A landscape with many peaks, sampled at points; each row gives a point and its height.
From any point a climber steps to the highest of the 5 points nearest to it. It stops when none of these is higher. Distance is the straight distance between rows; heights are no part of it.
(28) (h 65.2): [170 135 159 134 136 131 156 194 123]
(688) (h 61.4): [ 68 122 134 125 125 124 127  70 163]
(371) (h 17.2): [150 127 140  76 144 129 123 112 156]
(596) (h 31.1): [152 114 104  83 120  97 114  90 138]
(497) (h 4.5): [126 127 105  93 116 107 118  73 145]
(428) (h 59.0): [156  76 109  72 155 139 116 161 128]
(208) (h 45.7): [157 110 141  73 147 131 124 132 154]
(206) (h 28.8): [104 134  95 133  98 108 115  68 138]
(392) (h 55.4): [ 94 157 105 187 103 134 111  94 110]
(408) (h 54.4): [138 115 155 139 151 141 145 202  89]
(536) (h 48.1): [ 85 145 109 215 100 139 124 103 122]
(577) (h 56.1): [161 108 105  74 135 105 108 115 143]
(110) (h 60.4): [151 117 160 124 148 134 144 198 111]
(603) (h 52.0): [120  87 141 105 177 166 119 193  96]
(680) (h 20.1): [ 86 138  94 176  90 118 115  85 118]
(53) (h 54.9): [169 139  82 105 115  94 106 102 111]
(519) (h 32.3): [126 114 135 155 130 113 149 209  77]
(649) (h 58.8): [ 98 162 133 187 121 188 112 112 115]
(25) (h 62.3): [151 144 162  96 144 132 135 108 167]
(50) (h 54.7): [132 173  95 152  98 119 104  83 107]
(165) (h 59.5): [171 140 160  95 149 137 144 150 151]
(267) (h 59.7): [149 160 170 116 145 135 153 111 162]
(545) (h 55.0): [114 168  94 165 103 120 109  79 104]
(220) (h 62.4): [105 135 145 101 130 114 120  70 167]
(555) (h 65.1): [116 148 166 108 144 132 137  82 172]
(261) (h 56.6): [128  90 145 101 169 165 126 188 103]
(156) (h 38.3): [ 66 117  95 194  98 120 125 102 137]
(393) (h 56.3): [130 110 155 141 154 150 141 208  91]
(406) (h 57.4): [165 116 154  82 156 143 130 161 138]
(529) (h 64.3): [ 91 163 124 200 113 168 112 110 121]
(175) (h 50.3): [ 47  88 100 175 101 120 131  92 145]
(478) (h 47.1): [142 119 137 152 128 113 152 209  86]
(40) (h 55.2): [157 131  91  90 117  95 109  97 134]
(262) (h 59.4): [ 80 123 115 123 115 126 119  64 155]
(317) (h 38.5): [162 124 153  84 147 135 135 135 156]
(88) (h 48.4): [111 147  94 138  97 108 121  69 123]
(10) (h 49.4): [128 153  96 128 101  99 108  77 125]
(274) (h 59.1): [163  97 125  71 146 130 116 143 145]
(62) (h 51.3): [153 115 128 157 109 105 160 199  98]
(534) (h 59.6): [ 93 151 115 208 111 151 116 111 115]
(521) (h 42.1): [ 80 126 101 208 103 133 129 111 127]
(527) (h 43.8): [138 105 126 141  99  88 165 190 100]
(547) (h 61.3): [170 132 161 117 151 141 146 182 137]
(653) (h 29.9): [ 76 122 101 154 101 113 116  71 142]
(232) (h 62.5): [149 156 165  99 147 127 141 107 166]
(668) (h 61.8): [140  91 143  87 166 163 126 189 118]
(622) (h 55.3): [117 181 107 169 103 134 110  90 105]
(234) (h 63.2): [120 152 162 100 142 129 136  84 163]
(398) (h 60.0): [166  86 125  70 156 139 118 160 130]
(111) (h 53.0): [117  99 154 124 170 165 130 200  83]
(258) (h 59.3): [121 129 131  91 127 117 122  68 167]
(347) (h 53.3): [ 58 103 107 164  99 122 121  80 146]
(151) (h 65.0): [150 137  88 102 110  98 106  91 125]
(270) (h 61.7): [161 149 168  98 147 134 139 136 158]
(332) (h 61.6): [165 124 153 146 132 123 153 200 106]
(619) (h 58.2): [172 145 148 142 128 118 168 175 123]
(466) (h 61.1): [157 100 146  86 163 149 133 174 127]
(418) (h 62.8): [118  90 122 147 108  87 153 189  83]
(82) (h 57.5): [113 183 118 176 111 154 111  96 106]

Call two points neighbours if one is among the 5 nearest of the other. Go from one point of each pair to the other, from neighbour to neighbour, staying as high as possible. Name the lowest point that can't be avoided.
(529), (668) -> (10)
(28), (151) -> (40)
(555), (28) -> (165)

Two climbers start at each pair of points below. Name the first point that both come to, or write -.
(50), (680) -> (529)
(206), (371) -> (555)
(88), (521) -> (534)
(577), (270) -> -
(478), (317) -> -
(406), (393) -> -
